Each row is a point on a tangle of strands that fork and nearly touch. The rows are in no order.
Two points are linked if the straight distance between their rows is under 70.1. Some points are linked to none.
K_511: [ 31 -11  -1   3  12  11   7  -4  -4  29 -17 -13 -22 -12  -7   2 -27  -3
 -19  39   3  36 -14]
K_180: [ 22 -24 -10  -4   2 -19   4 -13   1  38  12 -18 -34   4  -1 -24  11 -24
  -2  22  -7  29 -23]
K_124: [ 24  16  -9   4  19  14   5  -8 -17  36   1 -29 -22  15 -13  -9  -1  10
  -5  35 -12  19 -22]
K_869: [ 28 -12   6  -9   7 -10   5  -7  28  57 -20  -3 -22  -4 -10  -7 -29 -17
 -20  29  13  23  -2]
K_583: [ -3   7   5  16 -14 -13  -8  -2  20 -22  -1  19  28  28   1   7  -2 -47
  12 -22  20   4  25]
K_129: [-29 -10   4  -1   3 -33  11 -10  35  23  21  22 -16 -20  41   7 -13   1
 -22 -33   8  21  -8]
K_149: [-39  29   7  13  12 -27   1 -14 -26 -17  19 -42  -6 -11  -7   3  27  19
  -5 -26  -3  -5  16]
K_695: [ -3  -2  -8  -3 -21 -29  12  12 -27  25   5 -15 -19  13  -7  -8  31  14
 -15   6 -18   9  -9]
K_767: [ 44   4   7   0 -16  -3   5 -25  32  24  35  -4 -17   1  -7   3  -9 -11
 -35   8   1  23 -10]
K_569: [  6  16   3  10  43  36  12   7 -13  15   3 -11 -18  15  -2   7   9   6
  35   0  -1 -12  19]
K_563: [  2  12  24 -37 -15   7  14   3  39  -3  14  33  46 -25   9   9  -4 -19
  -8 -13  13   7  13]
K_978: [ -2  24  14 -13 -23   1  -8 -22   1  19  -2  14  44  17  -8  21   1 -18
 -20   5  42  -8  23]
K_686: [  4  11   6  14  35 -31   4  -6 -34  -8  14 -59 -29  -1   7  21   6  14
   5   1 -27   1  17]
K_827: [-26 -19  14 -24  19  -8 -19  15   2  -3 -11  24   9 -27 -15  -9  -1 -11
   9   3  21   7   5]
K_86: [  2   9 -12 -23  -1  10  -3 -23  14 -22  11  -2  77   4  22  16 -10 -50
 -15   6  10  10  18]
K_733: [ 26  -7 -11  -3   4  -2 -14 -21   7   6  28 -46 -36  -4 -23  18  -2  31
 -13  30 -16   4   3]
K_746: [ -4  17 -11   2  21  -8   2  -3 -12  12  11 -23 -18  26 -14  16  23  23
 -15 -12  -3   0  41]
K_870: [ -2   3  -4  10 -46  13  22   8   0  -9  19   0   1 -14   4 -14  38  13
  10 -12 -25 -17 -13]
K_889: [  1  -2  34 -29  -3   0   7  35  24  33 -30  41   4  -7   9   2 -13  -1
  16  11  27   2   9]
K_254: [  6 -34  -1 -15  -4  -3  15   7  27   1  26  -1 -25 -39  11 -27  16  -6
  -3 -18 -22   8 -32]
K_415: [  9 -29  -4   5 -27  -1   0  -2  18  -6 -15  36 -24 -14  -5 -13  -3  -9
  14   5 -35 -14   6]
K_602: [ -5  15  -8  29   2  18  17  -3 -23   8 -22 -12 -13   8  -1  25  -8  34
   9  11 -23 -34  28]
K_369: [ 16 -10 -17  16  16 -14   3 -12  23   5   5 -72 -30  -7   0  -9  38  22
   6 -22 -37 -42   0]
K_420: [ -3   7  18  -1   4 -16   5  -2  43  25 -25  38 -27 -24  27 -14 -22 -13
   1  -2 -28  13 -11]
K_499: [  1  -7  11   9   9   6   4  21 -31  24 -44  12  -1  -9 -16  -6 -11 -17
 -12  15  39   6  -1]
K_273: [-20  22  -4  32 -35   8  25 -10 -16 -11   8  -9  11   4  -7  10  12 -12
  25   9 -27   1   8]
K_976: [ 26  -3   5   9 -10  -9   5  -9  11 -25  34 -27 -27 -18 -25  19  15  -3
 -24 -14 -22  11   8]
K_910: [  7  35  -4 -11  -8   2  -3 -19  27 -30   7   2  57  -3   0   6   9 -35
 -15 -17  -2   9  22]
K_748: [-11  22 -10 -21   5 -20 -12 -15   6  -2  13  28  33  -9  33 -17   5   2
  -8  13   9  53   1]
K_178: [-19  21  22  11  22  16  29  17 -24  -1 -11 -22   7   0  22   2 -10  32
  53  -6 -23 -37  21]
K_275: [-13   6  -5  13 -21  17 -19 -23   0 -19  18  15  -2 -18  -9  -3  -1  16
  13  19 -16   2   1]
K_148: [-13 -23  -9  -3  -2   9   3   7 -31  16  -1  -7  -4 -17 -18  23  -6  22
  -8  32  21  11  10]
K_735: [  0  -3   4  25  26 -20   9 -18  15  13   1 -55 -25  -4  10 -25   4  28
   7 -26 -35 -56  11]
K_587: [ -7 -33  -3  16   8  22   4   4 -41   3 -13 -13  -9 -25 -16  29  -6   0
  15  30 -10 -10  -5]
K_52: [ -6   7  -9  18  -6  20  -6 -16 -24 -11  -7  24   2 -11   2  -4 -21   0
   1  22   3  15  -9]
K_573: [  6  17 -24  17  19  35   2  -6 -25  17 -10 -11 -17  19   4  -8 -11  29
  -8  11  -4  -3 -20]
K_395: [ -2 -14  21 -14  20 -20  -9   0   8   7   4  16 -11 -32   5   2 -27   3
 -44   6  20  24 -21]
K_338: [ 14 -54 -17 -20 -11 -25  17   6  18   6 -16 -18 -11 -16 -12 -18   0  -5
 -21  -7 -37 -28 -48]
K_100: [ -9  11   3 -16  -8 -36  -7  -2  33  -4 -15  31  42  -8  19 -11   0 -36
 -15 -23  12  19  25]
K_457: [  8   8  15  -5  21 -14 -34 -23  -8  -6  20  -9 -11 -10 -25  16  13  -7
 -15  15  17  18  17]
K_243: [ -4  -1   2  14   6  13   1   3  21  -9  12 -43 -30 -12   8 -18  52  23
  24 -31 -20 -44  -2]
K_749: [-18  12  -3  11 -35  12  41  26 -11 -19 -10  17  38  10  -6   7 -19 -15
  14  -4   0   8  -2]
K_22: [-15  31 -18  -6  15   2 -36 -27   2 -22  10  20  23 -13   6  -6   0  12
  -7  20   4  32  20]
K_664: [-11 -15  22   3 -15  -8  -3  21  26 -24 -13  30  25   7   3   9 -25 -44
  33 -10  25   4   2]
K_817: [ 11  21  19  10  -4  22   2   5  29  -6   1 -12 -18   5 -24  -5  26  12
   3 -24  -3 -39  13]
K_261: [ -6 -32  14 -26   2 -30   8  18 -16  16   0  -9 -17 -40  16  -8  -8   6
 -11  22 -28  20 -42]
K_417: [ 12 -16  -3 -13  -7 -47 -22  10   9 -13  41 -15 -32 -12  16 -21  25   4
 -23  -5   4  33 -10]
K_825: [-21  -5  -9  -2 -21   1 -16   5  18 -20 -15  38  35   6  -3  19 -29  -9
  27  28  22  10  40]
K_981: [  9 -17   0 -25  20 -10  11  13  25  49  13   8 -12   4  15  -7  -5   4
 -27 -13  21  23  -9]
K_307: [-22  17  -9  24  12  29   3  12 -26 -23 -22 -10  35  -4  -6  12 -29 -20
  29  16  22   8   2]
K_620: [ -6  37   5  -9   2  34  -4   6 -10   5   8   9  42  29   9   7   2  12
  14  -3  48  -4  10]
K_233: [  2   6   4  18 -21 -34  -5 -19 -13 -33  23   0  -2 -17  -2  23 -18 -10
 -19  19  -6  45   6]
K_443: [ 19  17 -18   4  29   3  -5 -10   7  28   4 -42 -30  32 -16  -6  16  15
 -10 -13 -10  -4  14]
K_218: [  5   2   9 -14   8 -34 -34  -2 -13 -30  19  -6 -24 -15  -8  -8   1   1
 -33   4   3  30  -4]
K_724: [ -1 -46 -14   8 -31 -13   0  -4 -17  25 -17  -1  -4 -14 -11   7   1   3
  -9  24 -33 -38 -39]
K_65: [  7  -1 -28  18   6   2 -15 -14   9 -13  13 -22 -35  11   0 -22  10  29
 -28 -28 -11  -9  -9]
K_688: [  1  -1 -17  12  31  -3 -19 -25 -22  11 -11 -62 -32  12 -12  -3 -18  29
 -11   6 -19 -30 -19]
K_774: [-26  10  -1  22  15 -15   1  -9 -21 -13  12 -31 -14   0 -17  28  -2  18
 -19 -22   1 -11  33]
K_528: [ -1  -6   1  27  35 -19  20 -19 -19  23  18 -65 -24  -7  26 -11  -6  28
  -3 -17 -29 -37  -5]
K_433: [-12  23   8  13   0  11  -9 -23   5 -26  11   6  16   1 -13  15  -5   3
 -13 -18  17 -10  19]
K_156: [ 22 -29 -26  19  -9   2  -8 -25   8   1 -11 -22  -8   5  -3   4  11   6
   7  -1 -58 -56 -28]
K_456: [ 12  -6  -9 -28  -8 -31  -7  12 -26 -13  25 -28 -27  -9   6  -7  14  45
 -30  21 -11  11 -29]
K_652: [ -7  12   0  -4  10 -14 -20  -7  -6  19  17  13  -3   4   5 -31  12  -4
 -28 -12  33  14 -17]
K_436: [  0   7   6  12 -24  15   8  12  12  -9   5 -13 -14   6  -6  -6  50  18
  32 -20 -16 -40   6]
K_815: [  1   3  14  -5  16  19   6   1  -1   1  25 -43 -17 -17 -22   4  20  18
  -3  -7 -21 -22 -10]
K_177: [ 12   3 -11  15   8   5 -23 -29  -2   6  -8  35   0  -5  12   2 -29   0
 -25  20  15  26   6]
K_962: [  0  19  14 -15  -2  12   9   7 -12   9  27 -21  -4  -5 -13   0  42  14
  -1  -7  -2  14   2]
K_606: [ -7  20   1  -9 -12  29 -24   8   4 -20  -1  13  52  40  13  25 -22  14
  32  10  56 -12  22]
K_378: [  9 -22 -15 -11  -1 -18  -5  -6  10   6  -9 -36 -31   2 -34 -22  11   6
 -24   3 -14 -10 -13]
K_198: [  2  12  15  17 -25   9   2   0 -11  16 -15  13  26   7  -8  22 -17 -29
  -3  12  58  -6  14]
K_913: [ -9 -13  11   6 -15 -11  20  12  23 -13 -28  45 -12 -16   8 -11 -28 -10
   3  -9 -29   7  -7]
K_104: [-20 -12  -3  22   4  -4   8   6 -45  -5 -25 -19   4  10  -1  15  17  -5
  27  -5 -32 -41  -6]
K_658: [-13 -10   6 -25 -14   2 -17  35  23 -15 -24  15  66  11  22  13 -40 -23
  31  14  47  13  15]
K_51: [-11  28   1  14 -39  17  27   2  -1 -17  15  11  22   2   2 -15   8  -3
  10 -10  -7   0 -17]
K_471: [  9   5   0  10 -22 -34  -6  -9 -41 -16  17 -13 -16  -5   0  11  -3   9
 -18  30 -23  31  -7]
K_609: [-32  17  -6 -20 -34 -23 -14   6  36 -13  -2  14  64   6   6  -6  -5 -23
 -16  -4  22   1  23]
K_818: [ 13  -9  12  -4  19 -16   4  -4   3  17   7   9 -14  -7  -3 -20   6 -47
 -10  -2   4  28 -16]
K_214: [-28   4  12 -13  -7 -11  -6  -5   5  21 -15  38  21 -16  16   1 -30  -4
 -12  11  37  15   1]
K_786: [ -8  -5   1   0  -9 -10   6  16 -34  16 -20 -14 -12  18 -20 -10  32   1
  10  -3 -22 -32  -7]
K_111: [-13  17  24  10  29 -10  31   6 -16  12  -8 -33  -4  -3  10  -7   8  22
  21 -22 -26 -36  36]
K_165: [-40  -2  -1 -13   2  -8 -19  12 -13 -32 -22  24   9 -18 -25 -17   1  12
  -6   2   7   6   5]
K_856: [ -8  -6   2   2  15  21  13  27 -17 -13  -2  11   5  14  -4   2  -6  -2
   2 -28  25 -11 -14]
K_386: [ 15 -14 -17 -18   9  -3  -8   3  30  20 -27  14 -26   7  -5 -46  -3  11
 -22  -4 -18   1 -11]
K_66: [-10 -28   5  -4 -10 -41  15  -1  27   5  21   8 -34 -30  34 -12   7  -3
 -13 -19 -15  28 -15]
K_872: [ 11   5   6 -43   0   5 -13  -2  33  25  16  25  16 -10  14 -22  30  15
 -16  -5  18   9  10]
K_33: [-17 -15  11   1 -11  34  16  16 -24 -16 -11  13  12 -26 -22  17 -15   9
  18  23   4 -14  -8]
K_714: [ -8 -18 -12 -22   0 -23   4  15  -1  -1 -13  25 -15 -10  14 -12  -9  30
 -40  -3 -12  24   5]
K_311: [ 17 -22   6  -1   5  11   9  15  12  -2  -7  -7 -21   0 -25 -19   6 -21
  13  -8 -13 -22 -28]
K_88: [  6  18  12 -24   0 -42 -16 -16  18  -7   2  13  22  -5  16 -16  22 -13
 -44 -21  16  27  11]
K_505: [ -4   6 -13   8  19  14  -4  -6 -34  -2  -3 -14 -14   0   3 -24  -2  20
 -14   1 -25  -6 -44]
K_26: [ 15 -14   4 -16  22  11   0  -7  23  19 -19  45  23  -7  33  18 -20 -24
  13  12  32  17  23]
K_945: [  2 -12   5  23  -2   3  -1   1  -5  -8 -14 -20 -12   2   3   4  14  -2
  30 -12 -45 -69 -14]
K_4: [ 11  12   3   4  23  12 -25 -35  10   6  37 -25 -26  -8 -21  25   4  19
  -1  12   1   0  19]
K_183: [ -5  14  19  29  24  39  19  17 -31  -7 -28 -17   2   0   3  22 -22   7
  43  10 -11 -27   3]
K_862: [  3 -14 -22 -10  -3  -4  -2  11  22  -1   4   9 -26   3   3 -37  26  25
 -22 -29  -5   1 -13]
K_126: [-11  39  13  28   6  30   7  19 -22 -10 -24  -4  38  17  -1  31 -24 -12
  25   2  38 -13  18]
K_11: [  2  14  -5  15 -17  21   2   8  -5 -11 -30  42  10  14  13 -20 -27   4
   7   5   2   6 -14]
K_666: [ 21  43   6   2  12   1  -1 -36  17 -22  22 -16  33   6  13  16  31 -22
 -25 -23   1   9  28]
K_576: [  2 -23   3   9 -18 -12  -3 -10 -30   8  -4 -38 -10 -20 -21   7  14 -12
  -9  19 -47 -27 -42]
K_692: [-19  19  -4  -7   4  -5   2  16 -15  -5 -14   8  21  17 -20  18  15  -8
  -6  -6  17  12  42]
K_340: [-20  38   4  10 -20  16  -4  -1  39 -45  12 -11  35  -7  -7  -6  30  -5
  27 -23   3 -11  17]
K_44: [ -1 -10 -15   4  13  37 -12 -12   7   9  21  -7 -29   9  -8  10 -13  40
  19   2  -3 -35   4]
K_256: [ -2  22  20   4 -14   6   8  29 -24  -1 -18  -3  -6  31 -10 -11  20  -7
  35 -11   1 -24  -7]
K_336: [ -1  30  25  17  34 -20   4 -17 -12  13   5 -46 -20  -7 -10  -2  15   6
   6 -10 -26 -11  37]
K_182: [ 30  -3  16   5   5  29  14   2   5  23 -13  25   2 -21  -9   7 -26 -13
 -15  25   9  24  -8]
K_62: [-25 -10   1 -34  -8 -21 -25  15  38  -8  -5  47  24   3  34 -12  -8 -13
  41  -9  21  11  21]
K_530: [ -8 -23  18   9  10  -8 -13   0   6  15 -13  29 -11  -4  18  -9 -26 -39
  18   2  35   3  -8]
K_803: [-11  56  17  26  14  18  20  10  -9 -16 -16 -14  31  20   3   5 -17  -3
  29 -16   0 -14  22]
K_328: [-24  24 -11  11  12  -4  -9  -7 -30  -5 -14  -9  48   3  -2  17  -6 -28
 -17   7  49  25  18]
K_836: [ -6  -6 -22  -4 -11  -6   4  11  -6  -8 -18  13  -7  -2   2 -21  16  25
 -22 -16 -37   2  -4]
K_276: [ 26 -11   1  -4  -4  12   5 -11  10 -18  33 -25 -29 -21   1 -20  22   5
  -3   2 -28  16 -42]
K_881: [ -5  -3   6   0  -3 -38  -5 -17  10  12  12  19 -18 -20  37   4 -24  -5
  -9  19 -13  53  -9]
K_123: [-10  18   8   0 -23  -4  12   8  26 -15 -19  50  19  -5  25 -20 -22 -12
   4  -3  -7  22  -4]
K_32: [  8  -7 -10  16 -12   1  -6 -27 -14  -3  26  -3 -26 -16   5 -16  -1  -7
   1  22 -25  22 -38]
K_634: [  0 -28 -17 -18   4 -15   9  24 -25   7 -28  -5  -2 -10  -1  -3  17  22
 -16   7 -44 -14 -29]
K_846: [-13   0  27 -23 -11  -4   3  42  10  -3 -42  33  39   4   5  10 -20 -10
  27  16  39  15  21]
K_364: [ 25 -49 -22  -2   4   9   8   7  -9  35 -32  -7 -16   8  -9  -7  -8 -18
  21  32 -23 -16 -18]
K_681: [ 21  -8  15 -23  29 -21  -1 -12  30  52  -4  16 -13 -11  27   7 -16 -21
 -16  11  11  26   1]
K_455: [  9 -33 -10 -33   7 -25  20   6  43  53   9 -18 -33  -6  10  -8 -13  -3
  -9  -1 -10  21 -14]
K_91: [ 11 -21 -32  21  26 -10  -8  -7 -34  -4 -14 -22 -32  11  -3  14   0  19
  -7  19 -31  12   9]
K_414: [  1  -6   7  19 -25 -17   7 -15 -19 -17  16 -30 -22 -19 -21  19  17  -5
  -6   2 -40 -13  -2]
K_268: [  3   6  13  16 -10 -22  13  -9  12  30 -12  34   5   2  16   1 -18 -39
 -20   1   3  33  12]
K_384: [ 23 -45 -40 -11 -14 -25   6  -6   2   5  10 -52  -4  -5  -4  -7  14   8
 -14 -13 -37 -24 -53]
K_828: [  2  -8  -7   2  10  27 -16  11   0 -16   7  21 -20  25   1 -17   5  12
  25 -24   9 -22 -10]
K_207: [-18 -23  -6 -10 -12 -22   5   5 -14  21   2  12 -18  -4  -5 -10  23   0
   5  10  -3  14   7]
K_572: [  8   6   2   0   5  17   2  17  11 -41 -21  32  13  10 -13   7  -2 -12
  21 -10 -15   1  27]
K_169: [-35  35  12  14  11   7 -16  -3  -5 -24   9 -11  18  19   4 -11  10  -2
  32 -23  32 -26   6]
K_711: [  4 -20   6   0 -15 -48  11  -7   7  19  -2   5 -42 -16  27  -4 -20   3
 -29  12 -31  29 -12]
K_326: [ 45  16  -7  -8 -15 -24  -9 -11  13   8  23 -19 -34   8   1 -11   0  16
 -35  14  -8  29  -6]
K_492: [ -8   8  -6   1   0 -16   5  -8 -11 -21  12  11  19 -15   1  12 -12 -21
 -30   1  12  41   1]
K_292: [  2  11  11  -8 -22  19  -2  19  29 -37  29   5  21  28  12  10  18  16
  35 -35  26 -17  16]
K_141: [-12 -10  12  25 -32  -6  -8   2 -11 -11   1  13 -22   7 -14 -18   6 -19
  12  -7   1 -36 -18]
K_451: [  0  -5  31 -17   8  22  -4  23   1 -12   7  18  15   9 -18  13  -1 -19
  21  -8  42 -16   0]
K_887: [-25  -5   4 -10 -35 -13   4  10  22 -12   7  24  24 -22   0 -16  16  -4
  12  -8  -2   7  15]
K_693: [  4  -5   2  14  14   5  -5   3 -35  13 -14  -6   4 -17 -20  26  -4 -18
  -7  25  42  30  17]
K_904: [-26  27 -21  -3   8  17  -4   1  11 -20  11 -16  53  14  -1  37  -8  -2
  21  -5  11  -7  49]
K_34: [ 32   5   6  -4   3  41   8   3   7  10 -13  40  26   2  11  22 -25 -10
   1  20  29  11   9]
K_630: [  4 -33  -4 -14  -2  12  -3  -7   6   8   6 -13 -22 -23 -26  -7 -22  25
 -20  25  -6 -23 -39]
K_161: [ -4   3  19 -26   1  -9  13  23  37  30 -17  34 -16  -8  19 -12  -4  -1
   4 -14  -4  10   4]
K_334: [ -2   7  -8  -7  21   7 -15 -21   2  -7  31  18  25   5  15  -2   9 -19
 -19 -25  35  11  -9]
K_213: [ 19  -1  14  15  23  19   3   0   5  -6   2  14 -14   3 -13 -16  -2 -38
  -4 -16   3   2 -22]
K_593: [  9  -8 -11   0   1  23  11  -2   0  24  17  23  -7  18   1   8  -4   9
  -8  -1  16   6   7]
K_18: [ 25 -39 -16  -3   1 -17  16   3  -6  28 -10 -23 -17  -2   2  -6   0 -11
  -2  22 -40  19 -25]
K_324: [-13   5  22  18 -29   2   0   4 -10   5 -10  19   1  12 -19  -5  -9 -17
  -2   4  28 -16  -9]
K_757: [  0 -17   3   8 -11 -13  22   5  29  19   6  27 -19  -6  18  -9 -28  -7
 -29 -30   3   3 -26]
K_610: [ -9  -3  -1   6 -19   7 -10  25   8 -37 -23  26  17  28 -12  18 -22   9
  42   3   8   0  34]
K_874: [  2  38   4  -7 -21   4  14  17   4  -2 -19  32  55  34  14  -4  -7 -13
   6  -3  19  15  18]
K_601: [ -5  15  16 -46   5   0   7 -11  32  11  -9  23  59 -26  40   7 -10 -30
  -5   2  14  19   7]
K_376: [ 32  28   0  14  12   5   1 -21  30  -8  22  -5  -5  11  -7   4  34 -10
 -16 -31  -6   6  25]
K_756: [-12  13  -8  -5  -2  13   6  -9   7 -14  18  16  60  -8  15  14 -30 -21
 -15   5  20  23   3]
K_377: [ 22 -28 -37  21  19  22   0  -2 -14  12 -29  -4 -23  12  -6   9  -9  -3
   9  22 -24  -2  -6]
K_991: [-21  -9 -24  12  -6  15 -14 -10 -10 -22   5  12 -15   7   2 -10  18  12
  28   2 -18 -15   1]
K_270: [  9  12  18 -27 -10  18  -7   9  27 -28   9  23  35   9   2   8   2  -9
   8 -23  29 -16  14]
K_337: [ -5 -17 -35  14  18   2  -9 -11 -24 -27  -1  -8 -24  -1   2   4  11  21
   3  -1 -49 -13   2]
K_770: [-13  24 -11   2 -12  12 -22 -26   9 -16   8  22  23   3  -6  -2  10 -12
  19  18  -5  17  22]
K_883: [-32  -4  19 -10  -2 -33   7   6  -3  23   4  14  -7 -15  18 -18   3 -37
   2 -16  13  29 -11]
K_635: [  3  10  -4  32  -7  33  16   5 -22  -9 -19   9   2  18   1  28 -17   9
  30  12  -3  -7  13]
K_775: [-16 -11   5 -20   8 -23   1 -21   9   3  24  15  33  -8  38   3 -12 -16
 -40 -21  41  21  -4]
K_133: [ -7   7   9  17  11  23   8   5  10 -32   9  -5  -9   8  -1  24   1  15
  36 -24  -6 -34  32]
K_208: [ -5 -18   8 -17   6   4 -22   0   3   6   4  15 -18 -13 -21 -22  21  -7
  14  13   2   4   8]
K_861: [  6  27  12  18   8   2  20 -21  -9   0  45 -43 -16   0   4  18   4  37
 -22 -19  -9   0  10]
K_960: [ 14 -11 -18   4  28  -4   0 -15  -8  28 -21 -62 -11  22 -16 -14   8   0
   7   3 -21 -36 -30]
K_523: [ 12  18  21  -1 -16 -42   3  -2  24   5  -1  20  -1 -12   9 -12   0 -27
 -39 -11  -6  34   2]
K_516: [-20  -7  11  -4 -30  11   4  12  -2  -3 -12  24  25 -16 -25  21 -21   3
  16  33  25   4  18]
K_137: [-10 -28   3 -22 -19 -16  10   5 -30  -5  -3   3  -1 -36   4  -8  12  18
 -13  17 -47   5 -30]
K_406: [  6 -11 -10   5  31  32   0  17  -8   0   5 -11 -22  25   1   6  -5  25
  39 -12  -8 -38  -7]
K_357: [ -5  14 -14 -14  13  27  -5  -2 -13  -1 -13  32  54  20  35   6 -14  -8
  -3   3  54   8   3]
K_743: [ 28  21 -10 -25   8  -7  -5  -1   7   5  29 -19 -12   3   0   1  30  26
 -29  -6  -3  28  10]
K_355: [ 15 -18  -1  19 -11  33   7  12 -26   7 -19   3 -17  21   3  24  -4  14
  52  26 -14 -30   0]
K_648: [ 11 -44 -37   4 -10   4   2   6 -13  16 -12 -13   4  13   2  12   9   7
  11   3 -37 -48 -41]
K_322: [  0 -35 -19 -22  -1  15  -6   0   3  16  33 -10 -27 -17 -15  -7   4  36
  -4  16  -4  -3 -17]
K_731: [ -9 -18 -22  -6   4  -3 -13  -1  11  10 -12  53  -4   6  17   0  -6   0
  25   6   5  22  31]
K_665: [-19  22   7  -5 -14  -9 -15 -10 -24   5   8   7  13  -1  -6 -15   1  19
 -34   8  30  11 -10]
K_98: [  0  22   5  11  29   3 -12 -13 -38  15   2 -12   7   9  -9  13   1 -25
 -19   2  51  12   3]
K_221: [  7 -15  21  20  -5   2 -24  25  -7 -34 -22  13   7  22  -7   2 -24 -33
  47  -5  38   0  -7]
K_806: [-11  -5 -11 -22  -2   7 -16  10  12   2 -21  40  58  15  42  10 -32  -3
  12  14  55   7  27]
K_392: [ 30  12   2  16  18   8 -18 -13  19   1   0   6 -16  29 -18  11   7 -17
  -5 -26  11 -16  28]
K_121: [ 12  17  -1   1 -13   9   4 -13  22  -4  13  37   9 -12  18 -20   3  -1
 -12 -13  -3  21  -2]
K_671: [ 10 -32 -25 -10  -3  22   5  -2  19   9  17 -20 -26   7 -20  -3   7  35
   5  -5 -17 -36  -9]
K_750: [ -7  30   0  -8  12   3   8  -2 -20 -13  14 -12  19  -8 -17  23  18  -2
   5   1  -4  26  20]
K_633: [ 14  14   1  28  22  17   0 -21  -5 -11  11 -18 -27   2 -15  -1   1 -17
   1  -3 -14  -1  -6]
K_39: [  0  18   0   5 -28  19 -11  10  34 -45  12  18   1   7   3 -18  28  18
  25 -24  12 -19   6]
K_933: [ 14  11  28   2   5  25 -24  24   0 -16 -14  17   8  32  -3  13 -10  -6
  43   3  34 -11   4]
K_473: [  4  19  -3 -26  -7 -16  -8 -15   6   3  10  14  40  12   4   7  18  -6
 -46 -11  28   9  34]
K_823: [  8 -10  19 -14  21 -15   5  -7  -8   2  19   9  12 -14  10  20 -18 -21
 -41   0  36  39  -5]
K_429: [ 22 -26 -40 -22   7  -7   7 -22  11  11  -8 -60  -1   9 -18 -17  17  13
   5   5 -32 -32 -56]
K_371: [ 17   7  -7  37  17  15  15 -12  -8  15 -15 -29 -28  24  -5  10 -17 -14
   3  -7 -20 -31  -7]
K_248: [-20 -28   2 -20 -19   8  20  20 -17  -8   2  15   3 -34 -12   6   9  13
  13  12 -19  -9 -15]
K_937: [ 21 -14  16  -5 -14  18   5  29  -2   9 -21  12 -20  29 -10 -15   9 -12
  36   0 -10 -19 -28]
K_794: [-17  -3  -9  25   3 -15  -7  10 -23  -6 -25  10 -13  19 -21   3  10 -18
   2  -2  10   3  34]
K_345: [  3  28  21  -6  -6  25  -3 -10  18  12  22   4   4   5 -22  18  22  24
  15   2   7 -30  22]
K_788: [-11 -33  16  -3   8 -10   7  11  -2  19 -17  11 -16 -32   2 -10 -23  -4
 -15   7  -5   9 -28]
K_986: [ -5 -12  14   7  -2   5  30  23  -1   0  -9  36   6   3  11   0 -28 -14
 -23 -26  28   6 -16]
K_318: [  5  23 -10  12 -16  -2  -2 -16  20 -31  35  -5   6 -14  16 -17  46  -2
  -1 -11  -9  38   2]
K_24: [-12 -22 -22 -10  14   2   4  23 -17   4 -28  22  -7  11  -8   2  -5  22
 -27   2   7   6  23]
K_685: [ 15 -27   9  12 -24  17   2  24 -15  16 -37  19 -12  13 -13  17 -17  -2
  33  35   6 -13   9]
K_762: [-21  22   0 -22 -19   0 -27   6  15 -22  -2  -7  68  22   4  -5   3 -32
  13  -7  32 -16  19]
K_868: [-17  13  10   8 -31  29  19  30 -19 -26  -7   6  36  21  -1  14 -31  18
  31   3  22 -13  -8]
K_125: [-15  10   4   8  21   2  -8  -3  -5 -22  27 -41 -19 -23  -8  -7  45  18
   9 -30 -17 -20   4]
K_466: [-34  29   8   0 -12  10 -19   6  13 -38  14  -7  45   0 -22  -2  -1 -14
  27  -8  23 -19   4]
K_940: [-16  45  11  24  -6   7  24  17 -17 -17 -13 -10  13  24   2 -10  20   1
  25 -36  -9 -22   5]
K_127: [ -3 -36 -13 -14  -3  -1 -18  11  11  13 -29  12 -21   9  -1 -34 -10  18
  -5  -4  -8 -29 -34]
K_435: [  9 -15 -10 -12  10 -15 -12  -4 -39  -3   6 -33 -19  -6  -3 -18   2  18
 -23  22 -19  16 -47]
K_672: [  6  -3 -17  18  -3  -8 -11 -29  -2   2  25 -47 -41   1  -6   4   2  32
 -15  -3 -19 -20 -12]
K_166: [  5 -12 -10   7 -12 -44   2   6 -40  12   7 -12 -27  13   5   1  -3   8
 -33  14   2  35  -9]
K_615: [ 11  11   1 -36  17  24 -12  -5  19  -8  -7  36  45   3  26  -1   0 -31
  13   2  13  19  17]
K_632: [  5   3   2  34  23  -1  16 -10 -26  29 -18 -40 -25  12   5  20 -23  20
   4  12 -25 -42  14]
K_702: [ 16   2   1 -23  24   0  13   4 -22  -3  10 -64 -19 -11 -19   5  15  37
 -11   5 -31  -8 -22]
K_954: [ 37 -13 -25 -13  -2 -22 -13 -10  11  -1  15 -36 -37   7 -10 -10 -18  27
 -21  33 -12  20 -23]

Follow the links from the first point to the second, and from the first to the third. Name the last point that the two ways share.
K_111; K_828; K_516 | K_213
K_276; K_415; K_511 | K_856
K_275; K_111; K_652 | K_213
K_456; K_748; K_633 | K_991
K_420; K_523; K_883 | K_991
K_307; K_666; K_127 | K_492
K_473; K_869; K_786 | K_270
K_986; K_156; K_823 | K_786
K_569; K_111; K_435 | K_828
K_827; K_364; K_576 | K_786
